Each row is a point on a tangle of strands that fork and nearly touch. The rows are in no order.
(in the rows, 128 means zero)
Two points are linked if the straight distance between their rows is under 151. Some points are linked to none.
<1292>: [126 123 102 151 157  95 125 134 130 188 130 138 135 101 126 108 140 157
 129 166 128 133 155 143 122 113 141 126 132 148 118 124 140 109 160 113
 165 120  99 169  82 134 191]
<1247>: [126  90  86 113 152 115 105 138  85 145 134 142  92 115 124  93 140 163
 151 152 145 137 126 182  64 125 109 122  98 140 148 164 218 116 125 144
 133 157 154 163 161 146 176]
<844>: [114 117  80  87 108  64 104 111 125 148  53 129  80 105 117 127 184 119
 118 147 170 156 113 163  71 181 113 148 122 173 175 123 173  97  98 185
 131 102 129 145 150 143 161]
<294>: [ 98 145 120 120 139 101 149 136 107 227 149 120 169 133 118 133 149 154
 142 160 117 171 183 142  85 129  93 108 138 125 168  63 194 139 156  82
 101 151 122 190 114  69  76]
<1220>: [121 159  97 132 121  93 161 138 158 165 108 105 121  96 118 148 126 124
 109 159 151 151 128 126  93 164 100 135 170 139 138  58 117 110 146 139
 151  93  99 155  87 180 155]
<543>: [122  49  68 112 137 150 116 118  97 100 120 147  69 112 121  98 141 153
 141 163 159 115  96 182  65 157  72 124 119 137 144 156 195 123 100 180
 152 135 189 160 152 150 160]
<222>: [ 89 200 199 187 121 133 159 128 170 140 156 116 191 143 145 121 129 164
 154 170  91 140 148  94 122  95 161 160 133  75 174  96 136 200 140  65
  47 138  98 139 133  44  96]
<1023>: [105  73 121 113 106  88 108 130 111 151  73 114  86 158 135  87 215 178
 106 134  98 108 124 142 127 124 117 113 129 132 154 146 202 109 110 160
 131 166 164 148 178 104 159]
<898>: [177 172 147 153 132 132 124 132 160 126 167 147 160 121 161 138 117 103
 143 109 172 181 139 131 198 146 157 163 128 128 125 128 127 169  84 153
 165  24 142 128  81 116 117]
<722>: [159  93 171 119 115 130  96 121 133 101 128 153 135 140 142 144 117 102
  91  96 113 107  90 119 181  82 155 153 107 100 112 168  59 113 123 110
 130 185 134  67 150 104 121]
<453>: [ 91 109 150 155 164 147 130 123 127 131 155 119 148 121 121 159  62 111
  89 152 138  72 105 170 167  75 104 162 112  73 138 146  33  98  90  83
  96 191 105 148 109 138 122]
<1327>: [122 193 139 154 120 105 138 145 184 159 102  85 139 125 126 139 158 108
  77 150 163 199 136  91 139 187 109 188 166 108 160  68 131 168 139 161
 165  44 109 126  92 122 109]
<76>: [141 119 113 141 121 145 165 130 168 133 117 132 139 125 136 132 101 132
  99 144 135  92 134  90 141 123 122  98 187 130  95  51  87 121 179 148
 173 110 104 141  85 185 175]
<523>: [108 151 161 158  92 109 147 129 166 127  64  83 127 169 135 120 190 147
  87 119  97 123 105  97 154 150 137 135 179 114 125  99 135 150 127 148
 125 117 124 121 149 105 129]
<527>: [ 70 101 147  88 115 143 112 149 108 137 142  92  75 128  98 167 139 133
 103 123  44 138 123  98 112  95  94 135 143 117 155 102  61 132 126  95
  56 234 108 106 170 155 124]
<630>: [157 133 148 131 136 118 139 137 111 107 194 146 137 138 149 122 128 142
 169 139  76 127 145 143 101 127 167 103 114 155 109 119 148 129 161  75
  93 101 120 125 137 139 127]
<1357>: [ 84 100  97  76 125 133  87 100 132 168  72 119 102 111  88 126 194 135
 105 117  89 151 157 112 119 149 128 113 145 208 114 119 144 109 143 177
 159 128 126 157 139 128 165]
<219>: [ 88  94 118  72 136 170 122 102 127 137 150 124  91 109 103 153 105  96
 106 137 125 151 145 133 126 148  97 102 121 145  89 118  35 101 164 107
 154 137 110 115  99 181  83]
<437>: [164  68  76  85 105 140 103 104 134 114  60 143 108 138 118  85 156 119
 134 120 216 122 130 150 115 151 127  95 105 142 154 177 191 115 117 212
 196 103 208 124 115 119 137]
<168>: [ 91 135 127 133 109 102 140 143 118 118  75  85  86 133 121 108 162 135
 120 125  77  83 111  89 111 110 135  96 135 118 127 118 112 113 135 145
 129 192  88 120 158 169 179]
<468>: [119 134 178 113 134 127 125 148 128 126 172 134 180 107 124 171  84 115
 127 118  63 140 148  91 117  81 177 169 108 128 145 126  61 147 139  64
  58 205  71  91 160  96 134]
<91>: [202  94 110 158 123 163  97 161 150  85 131 155 135 136 127  99  95 129
 120 102 191 101 109 101 143  92 101 138 135  75 114 168 173 140  98 185
 174 133 189  93 133 131 155]
<643>: [ 69  91 102  89 111 114 103  81  74 130 137 135  51 135 114 135 183 123
 126 145  90 128 117 196 142 172  85 114 116 176 137 127 103 105 114 111
 108 108 136 164 140 119  65]
<1093>: [128  94 133 151 139 127 129 124  97  85 127 129 103 142 155 104 131 162
 149 119 100  64  99 146 151 138 140 132 149 157  85 140 156 118 101 144
 123  94 135 154 154 138 154]
<1089>: [132 153 156 164  93 102 142 119 146 105  66  94 133 169 163 115 160 143
 119  96 135  69  87 114 173 124 155 120 156 113 120 128 167 148  96 153
 108 109 153 116 152 105 128]
<718>: [123 177 185 162 134 112 151 150 140 125 159 118 166 139 146 114 142 170
 159 144  72 159 142 101  98 114 174 154 116  98 151 125 165 171 143  71
  78 139  98 108 155  93 129]
<860>: [ 94 182 102 139 125 123 148 107 115 154 119 107 161 120 116 138 142 105
 136 107 166 173 158 167 154 184  88 134 121 134 158 103 155 159 110 127
 125  57 133 174  94  65  35]
<60>: [136  83 126 138 124 138 102 131 127 125 103 134 112 158 126 100 178 164
 114 125 119 131 126 129 121 147 114 118 141 132 109 154 195 121 129 160
 161 127 175 137 153 112 146]
<162>: [107 167 125 179 170 129 143 159  99 104 148 118 126 100 126  99 101 147
 153 141 120 102 133 126 112 102 163 128  96 105 118 154 128 140 133 110
 119 137  71 124 125 170 181]
<1262>: [150 120 115 166 132 159 129 142 130 120 152 120 131 140 135 115 111 123
 129 133 175 140 139 136 136 125  89 115 135 111 116 155 148 131 135 139
 152 105 164 124  90 140 125]
<1125>: [134  79 118 150 186 146  99 123  92  71 127 158  79 111 144  77  99 138
 109 132 121  54  80 113 148 119 126 132 114 129  70 175  95 100 120 154
 176 123 124 139 143 162 193]
<698>: [119 123 170 144 142  76 130 168 115 114 164 148 114  91 149 155  98 140
  94 118  65  95  56 127 117 122 155 183 136 122 119 137  74 141 117  96
  82 184  67 101 177 145 178]
<1230>: [ 89 146 153 172 113 122 158 154 149 160 145  96 162 152 127 133 147 162
 109 180 103 123 153 116 111  92  93 113 162  80 154  80 124 144 156  86
  73 188 113 145 119  97 119]
<1061>: [110  93 136 117 158 184 136 114 133 120 166 129 133 131 124 152  62  96
  90 148 131  57 135 128 153  84  84 102 141 115 109 100   8  78 161  92
 134 182 112 142  85 173 126]
<958>: [145 137 142 151 128  82 125 129 134 142 121 126 148 116 145 136 135 124
 121 124 149 157 110 144 150 129 132 172 125 109 145 148 146 133  97 124
 118 102 125 123 130  97 129]
<1437>: [127 128 114  93 134 119 113 116  85 108 111 123  85 110 126 124 122 105
 157 127 105 105 121 132 108 110 167 103  81 162 109 151 100  93 136 107
 123 151 103 105 141 175 142]
<1242>: [149  95 134 153 140 103 113 132 107  55 107 158  80 124 163  89 137 146
 104 107 101  51  51 125 154 140 147 156 121 121  86 165 133 120  91 156
 152 117 130 113 175 135 175]
<1274>: [ 97 187 135 151 156 127 156 138 126 182 192 125 202 125 109 120  97 138
 181 167 124 183 202 132  95 120 125 124  91  79 178  81 159 168 150  66
  78 121 115 154  90  71  54]
<1458>: [ 57 166 163 157 132 102 162 152 138 171 140 105 168 134 131 128 144 170
 123 185  71 145 146  87  92 109 139 143 156  81 171  67 126 190 173  65
  55 173  74 141 135  78 103]
<730>: [118 151 160 139 160 109 139 141 113 111 178 137 174  99 134 149  79 120
 164 117  83 155 130 134 119 124 172 199  95 111 159 159  93 143  93  68
  67 158  80 114 165 112 129]
<901>: [124 173 175 185  97 152 155 155 201 140 148 110 167 152 136 115 149 163
  96 166 119 125 147  66 123  90 109 114 175  58 139  91 118 158 193 109
 107 176 111  95 116  97 132]
<366>: [110 167 131 113 108  70 131 162 108 140  88  97  80 125 119 106 182 140
 126 129  88 138 114  82  77 124 157 100 120 105 149 126 155 141 148 130
 104 182  86  96 173 148 158]
<285>: [121 120 101 143 143 127 121 123  87  64 120 129  85  97 130  79 115 117
 151 128 163 123  97 165 110 149 141 150  65 106 135 196 145 129  89 148
 149  81 125 116 141 169 151]
<1278>: [ 89 157  96 133 142  99 147  94  85 163 159 140 162 111 113 129 130 125
 171 145 119 164 159 188 138 170 109 138 101 142 155 126 151 135  99  89
 105  85 115 174 102  65  61]
<945>: [140 125 122 134 123 121 123 118 170 101  60 119 100 153 128 109 163 129
  82 104 124 101 111  89 161 180 132 124 162 141  80 126 112 119 138 204
 190  84 129 118 118 147 159]
<740>: [107  99 128 161 171 134 133 126 111 155 186 159 188 139 135 122 109 162
 134 179  80 114 195 161 166  89 143 118 129 155 116  96 100 116 173  57
 101 139  96 178  78  81 135]
<1496>: [162 132 107  81 141 152 133 102 135 176 124 151 168 138 125 155 137 122
 157 100 148 169 180 132 108 164 156 108 155 204 117 103 195 146 158 155
 160  74 154 156 103 104 108]
<479>: [123 134 111 111 162  89 115 139  78 162 159 152 125 107 116 118 150 146
 173 142 118 167 143 160  64 121 152 141  87 149 159 157 195 118 116 107
 105 149 107 137 167 127 153]
<1018>: [130 157 126 144 139 150 142 110 123 117 154 125 157 101 146 149  81 105
 153 114 165 142 141 174 187 147 147 152 101 134 129 145 102 145  72 116
 136  43 116 150  91 130  91]
<805>: [142 133  95  87  85  81 136 106 142 154  91 122  83 147 120 141 179 112
 123 150 181 153 120 152  90 184  98  90 136 160 138  97 141  92 147 159
 151  82 162 132 100 146  98]
<1148>: [158 135 121 161 117 109 134 133 115 149 159 132 132 123 137 125 120 126
 143 144 202 164 128 172 140 141  99 139 111 104 156 145 158 137  96 125
 143  70 168 136  95 113 101]
<1486>: [161 124 114  96 114  91 114 129 108 140  75 127 140 138 145 118 143 119
 154 102 170 122 130 135 107 111 165 112 102 140 158 150 206 117 111 150
 127 141 169 119 159 115 127]
<592>: [136 100 136 135 104 164 133 122 131  87  98 112 119 156 122 132 114 111
 127 104 130  70 112 105 138  99 108 107 147 107 108 125 108 104 111 145
 107 179 156 109 146 142 136]
<160>: [164 175 139 149 107 106 157 125 160 130  98 109 134 151 144 114 143 115
 139 127 166  99 127 112 152 107 159  84 133 123 113 109 129 115 154 125
 140 108 140 112  90 134 128]
<991>: [171 148 158 150 123  87 113 136 156  93  98 148 140 132 164 129 138 120
  98  85 144 149  83 113 185 138 169 194 127 110 124 164 130 160  73 155
 144  82 134  97 149  89 134]
<175>: [ 97  94 113  92 104 100 105  87  98 107  80 121  69 143 137 121 182 115
 130 126 121 109  93 177 150 155 132 116 107 169 132 143 121  99 112 137
 123 100 141 133 148 146 106]
<172>: [153 128 118  86  95 142 132 114 123 175 160 136 141 166 100 145 169 121
 146 131 141 173 171 126  98 156  90  60 150 155 135  93 168 123 184 112
 138 126 174 134 113  97  51]
<1351>: [165 101 112  78 123 180 112  93 119 114 151 147 150 166 100 147 113  86
 166  89 142 154 165 135 137 135 107  89 118 165 118 154 110 117 143 121
 123 138 171 101 122 103  51]
<837>: [ 78  92 139  82 137  96  96 124  96 111 146 139  55  97 130 155 126 126
 102 120  75 124  60 166 128 158 127 180 105 132 134 157  61 130 105 102
  98 154  87  96 189 186 142]
<309>: [105 173 178 170 132 189 155 140 171  82 150 116 171 120 142 125  90 139
 119 126 101 130 143  81 162 103 164 152 133  85 111 132  77 172 157 107
 108 139  85  95 125 128 123]
<258>: [127 144  94 149 121  97 140 118 145 168 103 119 100 117 125 131 140 117
 110 163 185 137 128 159 137 159  92 116 134 138 129 108 111 102 136 149
 165  65 129 150  76 150 124]
<315>: [212 132 131  98 136 106 103 161 113  63 114 174 123  89 138 104 127 105
 115  78 124 166  76  97 116 128 177 151  79 107 122 187 133 140 128 136
 152 151 118  45 175 123 135]
<1260>: [130 113 172 161 122 125 135 140 144 132 160 137 173 138 141 167  90 137
 110 139 103  83 118 127 151  72 135 145 154 120 122 102  86 117 135  76
  67 193 109 135 132  98 147]
<109>: [174 188 163 159 119 127 147 134 135  86 120 125 138 136 158 122  89 108
 148 120 159  62 110 107 152  72 187 104 114 107 109 135 119 120 127 107
 119 128 134 102 124 138 142]
<333>: [ 74 106 160  99 139 168 135 125 141 126 154 107 105 124 109 157  82 108
  84 135  95 115 126 131 139 115  99 117 124  94  99 119  13 100 154  80
 119 187  94 103 118 173 102]
<425>: [ 98 133 136 150  98 110 148 133 173 130  67  92 113 140 128 126 161 149
  63 132  82 114 119  82 148 178 124 154 188 126 106  81  97 122 136 171
 160 101  98 143 123 152 162]
<1259>: [ 80 120  98 136 129 112 133 119 108 179 159 135  97 120  96 134 170 149
 106 185 112 178 142 168 113 179  54 127 149 128 131  91 127 125 160  94
 137 103 133 161 106 100  81]
<454>: [176  87  86 117 116 157 100 125 147 139  92 141 139 165 102 101 123 116
 144 103 216  95 151 107 124 111 110  76 124 124 140 170 189 119 143 196
 192 144 208 115 101 129 132]
<694>: [123 195 157 153 141 121 149 144 141 171 164 100 187 131 139 112 114 144
 183 142 150 170 182 127 122 118 156 129  87  82 168 128 189 173 118  94
 106 108 127 146 108  86 104]
<637>: [154 104  93  91 122  92  96 101 155 152  52 144 111 111 116 126 155 111
 113 130 208 152 122 156 101 168 117 134 123 177 150 139 175  98 102 216
 180  84 173 147 123 122 150]
<762>: [111 152 136 163 156 108 130 148 142 137 162 126 115  81 137 130  99 132
 105 154 138 161 106 142 158 148 122 193  93  78 123 166  77 137 113 108
 159  90  71 114  98 165 141]
<617>: [116 145 172 157 115 176 136 117 157 125 133 119 168 131 133 166  58  94
  87 121 174  85 119 136 187  64 117 154 124  65 137 145  39 124  95  91
  96 167 116 119 102 106 100]
<113>: [ 84 126 132 131 169 137 133 117 135 133 175 134 147  95 126 146  90 131
 135 128  97 192 140 153 155 173 130 191 102 117 123 158  57 143 110  90
 131  92  83 132 122 130  98]
<44>: [144 186 146 139 149 113 145 123 132 162 144 104 181 151 154 104 148 151
 184 110 152 169 169 138 141 142 185 132  89 124 163 153 221 173  93 128
 131  64 162 155 131  72  94]
<1113>: [127 143 145 203 141 165 148 145 147 117 167 126 145 128 158 112  97 152
 121 158 142  88 129 139 192  93 112 131 168  96 109 104 120 144 129 123
 126  91 125 168  76 140 150]
<1390>: [154 157 162 152  88 129 141 161 168 120 136 127 129 162 136 117 141 140
 105 136  94 109 125  62 121  92 125  86 159  91 106  97  97 121 194 107
 123 181 112  77 124 131 143]
<1035>: [139  93  90  76  98 179 112  98 108 156 150 152  98 159  81 130 194 127
 123 124 140 171 171 129  95 181  54  48 154 186 131 130 160 126 182 160
 165 134 202 140 106  92  67]
<1333>: [ 83 134  98 112 130  91 124 116  81 197 156 132 110 127  96 116 174 161
 144 177 117 176 159 185  82 160  62 103 106 133 166 110 183 125 145  91
 111 133 136 178 134  72  75]
<473>: [157 153 137 183 118 188 145 154 135 114 177 106 141 154 135  90 105 145
 157 130 188  99 167 119 136 100 107  82 135  93 122 142 194 155 135 153
 144 108 188 137  77 129 127]
<1312>: [106 110 114  76 134 125 120 134 125 149 115 131 127  82 112 179 103 115
 117  97  88 133 126  99 106 112 140 149 162 173 114  87  74 118 139 130
 104 184  72 136 153 179 172]
<1153>: [ 96 140 138 147 153 189 152 124 155 111 155 121 175 116 131 141  87 133
 117 113 104 164 162 111 178 144 142 163 144 112 118 113  75 166 145  96
 132 101  91 131  95 121  94]
<605>: [109 160 121 155 139  86 143 149 126 142 100 107 110 100 128 124 127 133
 112 134 112  90 104 111 120 118 154 125 118 116 121 131 101 123 138 126
 128 148  60 127 125 175 190]
<1048>: [165  85 170 132 139 130 110 145 125 115 203 156 142 143 138 165  83 111
 116 147  92  66 119 145 126  66 109 125 139 134 116  84  85  68 149  81
  74 194 144 126 126 127 159]
<116>: [164  89  98 123 113 149 128 136 163 147 118 135 150 141 111 144 102 133
 122 119 132 104 142  83 115 126 106 102 194 138  93  89 133 113 163 165
 162 138 147 141 112 157 170]
<216>: [ 89 139  97 179 192 157 137 140  88 101 152 118 127  96 125  94  94 158
 169 132 126 113 134 163 119 126 139 157 108 131 124 185 156 143  85 125
 126 118  95 174 128 169 185]
<431>: [ 91  93  88  81 130 112 101 127 120 161  79 124 100  86 104 160 154 133
 111 112  82 132 132 108  96 125 130 137 162 195 128  97 118 109 112 166
 133 174  91 165 163 155 197]
<252>: [128 108 136 135 139 154 143 123  92 100 175 133 119 160 148 110 139 166
 174 128  81 103 140 157 112 152 140 105 139 173  99 131 190 124 132 120
 112  90 152 163 151 126 123]
<32>: [ 85  83 133 132 156 129 121 107  99  97  94 127  75 124 135 113 109 113
  90 137 131  28  72 135 157 118 126 128 107 111  99 162  38  78  99 133
 153 140  97 141 134 182 177]
<1475>: [135 138 118 120 142  69 114 137  87 129 107 151 126  91 126 126 131 127
 146 111 124 155 100 131  84 124 172 173  79 121 167 174 152 125  98 120
 111 148  91  99 180 134 163]
<813>: [163 133 108  79 147 131 129 123 131 177 126 142 147 109 131 138 131 141
 161 125 146 140 167 122  68 125 167  87 131 188 119 105 203 115 168 137
 157 104 132 163 116 149 155]
<122>: [ 98  85 109 100 161 160 114  99  75 113 205 160 109 110 104 143  95 118
 160 149  91 152 145 189 117 142  97 119  89 174 116 162  77  98 131  79
 112 141 125 151 130 138  99]
<910>: [105  90  74 102 138 143  94  97 139 127  85 156  68  74 106 132 151 135
 104 167 156 156 101 160  81 194  72 152 138 186 118 150 127  93 105 199
 189  98 142 156 107 157 182]
<532>: [157 128 122  74 103  92 118 115 116 163 128 123  86 154 119 134 197 107
 150 155 121 176 136 124  80 143 117  77 123 151 135  95 159 111 173 114
 129 122 159 111 126 139  92]
<1017>: [110 104 125 103  89 153 134 111 118 108  95  99 109 161 116 157 126  91
 108 111 118 114 109 136 138 116  80 106 136 100 136 121  83 104 111 121
  96 175 150 102 150 137  65]
<864>: [159  89 141 104 117 103 113 131 127  45  73 155  91 118 159 115 105 105
  78  86 130  82  39 117 155 138 153 170 113  91  99 160  98 128  76 164
 147 128 121  78 181 154 145]
<407>: [ 86 167 118 155 147 136 145 112 108 121 140  97 168 113 108 136  80  98
 171 124 149 137 159 164 157 119 148 141  80 110 151 153 102 141  79  91
  85 111  98 150 108 110  87]
<488>: [172 174 163 171 109 120 123 164 189 135 147 140 160 102 164 148 123 126
 105 115 168 159 117  92 197  98 146 185 158  99 126 113 128 180 109 154
 165  79 121 110  92 107 148]
<214>: [107 112 101 136 157 148 126 105  71 141 173 139 149 125 100 121 118 122
 177 135 111 150 170 199 122 149 106 107  80 152 137 153 138 108 112  85
 104 135 143 163 127  82  75]
<1410>: [108  91 111 134 122 122 120 114 122 170 113 121 105 145 107 121 199 168
  91 153 107 156 141 147 130 162  74 125 175 150 111 115 164 110 141 142
 157 122 150 169 126 105 122]
<890>: [133  85 102 113 121 157 102 110 163  98  34 126 108 168 102 101 146 124
 111  87 127  73 124  56 144 168 109 104 177 158  76 138 129 117 122 230
 198 125 160 129 142 150 166]
<38>: [107  79  97  89  84  83 114 108 102 122  61 118  55 159 136 100 199 134
 122 140 111  79  99 160 123 134 110  83 132 157 147 114 165  92 104 182
 132 142 169 149 170 141 150]
<769>: [118 157 145 122 145 130 165 129 107 177 199 156 199 140 131 142 109 145
 160 145 100 155 192 150  99 117 118 113 126 137 168  51 171 141 148  61
  72 127 122 176 111  59  65]
<792>: [186  85  83  94 116 133 116 148 142 140 116 154 109 146 103 120 120 126
 137 125 147 101 127  84  84 103  92  77 149 131  97 118 152  88 151 180
 170 179 165 129 135 176 189]
<553>: [186  83  83 120 108 142 112 154 152 110  95 150 131 154 103 100  91 119
 134 104 193  60 122  72 101 102 100  89 157  89 119 134 181 109 122 202
 179 174 194 107 139 149 171]
<499>: [112 176 161 129 119 103 143 143 119 131 116  85 132 145 121 119 158 125
 154 130  88 153 130  78  77 105 158 122 113  99 151 114 156 154 148 100
  75 167  96  87 169 114 112]
<150>: [122 104 153 145 173 176 130 116 123 112 157 128 141 119 148 149  43  91
 104 130 158  32 103 148 170  76 126 136 125 107  99 128  36  83 104  97
 140 152 117 149  98 158 147]
<866>: [126 156 156 150  98 121 160 124 144  92  98 104 135 141 155 151 119 118
 134  96 134  92  76 131 138 142 137 157 157 114 129 105 137 151  76 137
  77 103 120 130 164 138 117]
<1056>: [117 113 125  73 128 172 117 102 126 135 149 127 120 141 102 164 131 100
 125 108 108 185 153 122 140 161 102 107 133 162 113 123  74 125 166 107
 143 122 125 103 117 118  50]
<1187>: [159 174 137 159  99 121 136 155 205 137 128 114 133 120 146 138 138 124
  81 134 178 160 116  93 173 149 121 163 169 106 122  78 118 164 131 174
 179  44 119 110  70 150 142]
<1091>: [155 187 168 150 114 175 147 143 194  92 136 126 148 130 129 126 105 131
  92 101 118 138 117  52 136 113 145 128 150  80  93 120  78 158 182 127
 139 146  97  57 125 144 131]
<703>: [146 148 136 120 143 123 142 118 124 154 153 130 157 135 145 127 145 138
 165 123 132 188 148 159 117 184 147 144 127 170 139 131 193 154 122 129
 142  42 151 160 120  94  98]
<542>: [126  67  85 117 140 146 106 103 109 118 138 169  94  88 124 129 113 131
 135 152 173 146 100 172  89 152  72 134 131 160 113 156 130  98 113 161
 164 104 158 161 110 158 152]
<1421>: [110 108 151 101 143 159 131 152 130 134 158 138 163 109 120 162  89 133
 105 114  59 138 155  89 113  84 146 146 162 150 124  71  71 138 171  89
  84 200  81 117 139 150 155]
<779>: [208 161 162 162 119 142 137 159 158 110 182 161 174 131 160 135  70 111
 154 131 165  80 130 116 151  63 164 107 126 114 103  99 114 119 145 109
 123 115 145 107  85 136 139]
<626>: [102  89  85  75 106 154 106  83  86 152 130 136  73 137  96 109 183 130
 147 150 128 128 170 158 102 142  84  39 113 199 131 138 156 100 153 143
 139 145 180 163 118 110  91]
<819>: [195 110 155 117 136 147 128 138 134  96 189 165 156 143 148 166  47  95
 140 129 143  72 123 122 125  77 133 119 133 140  95  95  90  78 132 101
 107 139 145 115 109 145 137]
<902>: [165 140 139  92 127 120 121 118 101  99 134 147 113 143 145 134 133 119
 167 102  98 110 122 114 115 114 185  93 108 177  97 127 150 121 148 113
 116 114 138 102 149 150 130]
<1001>: [170 128 145 103 115 111 116 170 134  69 109 156  99  86 143 133 110 108
  75  74 109 127  43  94 124 136 143 167 112  86 114 163  92 145 109 144
 148 177 109  45 200 147 137]
<1460>: [157 163 117 135 153 104 143 152 125 161 147 141 133 109 137  99 140 173
 148 147 130 148 159 117  74 131 180 104 124 147 115 127 198 137 174 122
 166  98 106 149 103 149 178]
<463>: [150 151  98  95 129 179 140  99 110 133 128 128 180 151 100 134 114  91
 171  90 166 169 182 143 146 157 121  85  98 155 142 162 149 139 128 134
 141 109 185 131 103  77  35]
<580>: [ 74 118 137 120  98 139 124 126 127 134 123  85 119 144  98 144 147 113
 108 131  85 149 131 101 119 111  82 122 130  94 142 116  84 125 137  99
  77 198 115  92 147 121  83]
<1308>: [123  80  88  87 132 154  84  90 134 130  70 154  72 102 105 111 171 137
 116 134 142 136 138 120  93 166 118 106 134 207  99 163 151  95 134 212
 196 118 153 150 123 146 180]
<423>: [ 93  77 154  93 138 126  87 148  90  99 177 130  71 120 122 164 121 134
 103 118  35 135  94 132 123 109 115 164 121 127 133 133  73 131 112  89
  57 205 111  92 191 143 129]
<928>: [132 122 180 169 120 176 131 125 162 117 139 128 184 155 125 163  72 108
 103 137 136  53 140 121 178  46 122 142 142  99 133 124  75 102 116  95
  70 195 146 138 113  62 122]
<375>: [ 98 150 161 132 136  85 138 129 118 133 139 134 158 100 144 183  90 130
 120  98  93 121  77 132 133 136 168 219 139 124 149 142  84 163  74  90
  70 142  58 117 179 124 151]
<544>: [138 124 139 165 111 153 134 154 133 116 137 106 142 151 116 121 123 136
 122 119 144 137 127 107 122  98  93 124 129  76 136 149 139 126 137 134
 116 170 153  96 135 128 119]
<472>: [120 180 138 156 111 120 137 132 152 148 134 103 156 130 127 140 150 113
 114 128 170 200 136 131 178 168  94 185 143 101 161 105 139 180  98 143
 135  44 126 137  96  80  60]
<654>: [124  93 103  93 124 145 117 101 100 122 128 133  83 135 112 123 140 112
 148 141 117 104 140 131 109 117 104  66 125 176 107 127 115  89 146 134
 139 145 150 141 115 162 132]
<1355>: [130 110 115 138 148 120 132 139 132 186 157 157 170 125 130 125 138 160
 110 169 110 153 179 129 147 101 144 121 161 139 123  83 123 124 199  88
 140 132  99 145  81 104 152]
<154>: [128 132 106  73 105  44 104 120 126 178  49 113 114 131 123 152 182 108
 139 114 145 148 125 136  97 129 151 127 120 163 189 112 179 106  99 156
 112 138 133 129 165 118 131]
<1186>: [188 124 124 135 117 160 106 139 159  85 107 136 147 162 133 109 124 118
 136  71 179 142 116  97 158 140 135 142 138 105 110 163 178 167  98 193
 171  84 192  90 140 113 113]
<147>: [185 152 162 122 121 139 128 140 161  62  93 140 143 148 156 127 117 100
 124  64 152 130  81  98 159 128 165 146 124 108 112 155 134 162  97 165
 130 109 157  61 164 124 110]
<1178>: [135 155 117 121 124 135 145 110 113 123 114 112 168 135 121 123 108  85
 187 101 170 158 150 165 147 125 153 130  78 126 168 165 144 134  80 109
 104 105 167 118 127  89  67]
<1208>: [147 109  88 104 130 108 114 101  83  99  87 135 112 124 134  91 125 116
 165 127 175 106 112 173 119 126 170 117  57 137 161 189 174 115 104 141
 139 116 166 117 139 129 133]
<690>: [143 201 141 184 109 153 147 147 167 146 123  94 158 147 141 100 135 139
 141 129 188 118 167 100 169  89 136  89 126  87 138 132 171 162 139 139
 150 104 153 123  67 119 121]
<259>: [107 134 105 160 148 162 134 125 101  86 112 103 125 119 136  90 113 135
 166  99 144 114 138 147 128 139 150 139  97 134 131 191 180 156  80 177
 140  77 136 150 134 139 144]
<662>: [ 70 104 136  93 123 116 125 103 101 122 153 116  68 126 127 155 148 138
 119 140  56 136  97 174 140 180 110 149 132 153 114 120  76 127 121  89
  97 116  97 124 161 159  87]
<1276>: [150 181 179 165 103 166 148 145 161  59 115 103 139 133 160 130 105 126
 126  85 132 108  85  94 160 114 153 153 146  86 102 137 118 181  89 146
 102 105 122  93 156 134 119]
<144>: [133 166 113 137 125 102 167 158 167 160 102 122 153 101 135 127 128 130
  94 157 133 138 146  89 114 129 159 122 169 124 126  59 107 133 191 126
 157 110  70 129  82 171 171]
<377>: [158 124 116  92 142  96 102 116 100 107 114 147 128 111 125 113 142 107
 152 105 120 191 125 121 128 128 197 144  63 133 135 194 123 128 124 117
 152 131 110  83 158 121 123]

Follow the links from the first point to the second, and from the first to the third. Name the last point that the two ways share.
<1496>; <109>; <1089> | <1262>
<1035>; <958>; <901> | <553>
<1048>; <662>; <626> | <1262>
<109>; <1035>; <1208> | <553>
<1023>; <844>; <1089> | <147>
<945>; <580>; <162> | <147>
<375>; <252>; <32> | <1242>

A fork is a point with three links, a tip a point with one. Leave the first point through the second and follow the links. Name the first fork or tip that comes.
<453>; <150> | <122>
<294>; <769> | <740>
<543>; <542> | <698>
<860>; <472> | <1262>
<222>; <718> | <553>

A fork is a point with three links. Follow the links from the first point to the second and name the forks in between, in order.
<527>; <553> | <1262> > <147>
<76>; <453> | <553> > <147> > <1262>
<1308>; <172> | <1242>
<1247>; <866> | <1242> > <553> > <147>
<172>; <1458> | <553>
<958>; <1458> | <147> > <553>
<1148>; <472> | <1262>
<222>; <958> | <553> > <147>
<991>; <1125> | <147> > <553> > <1242>
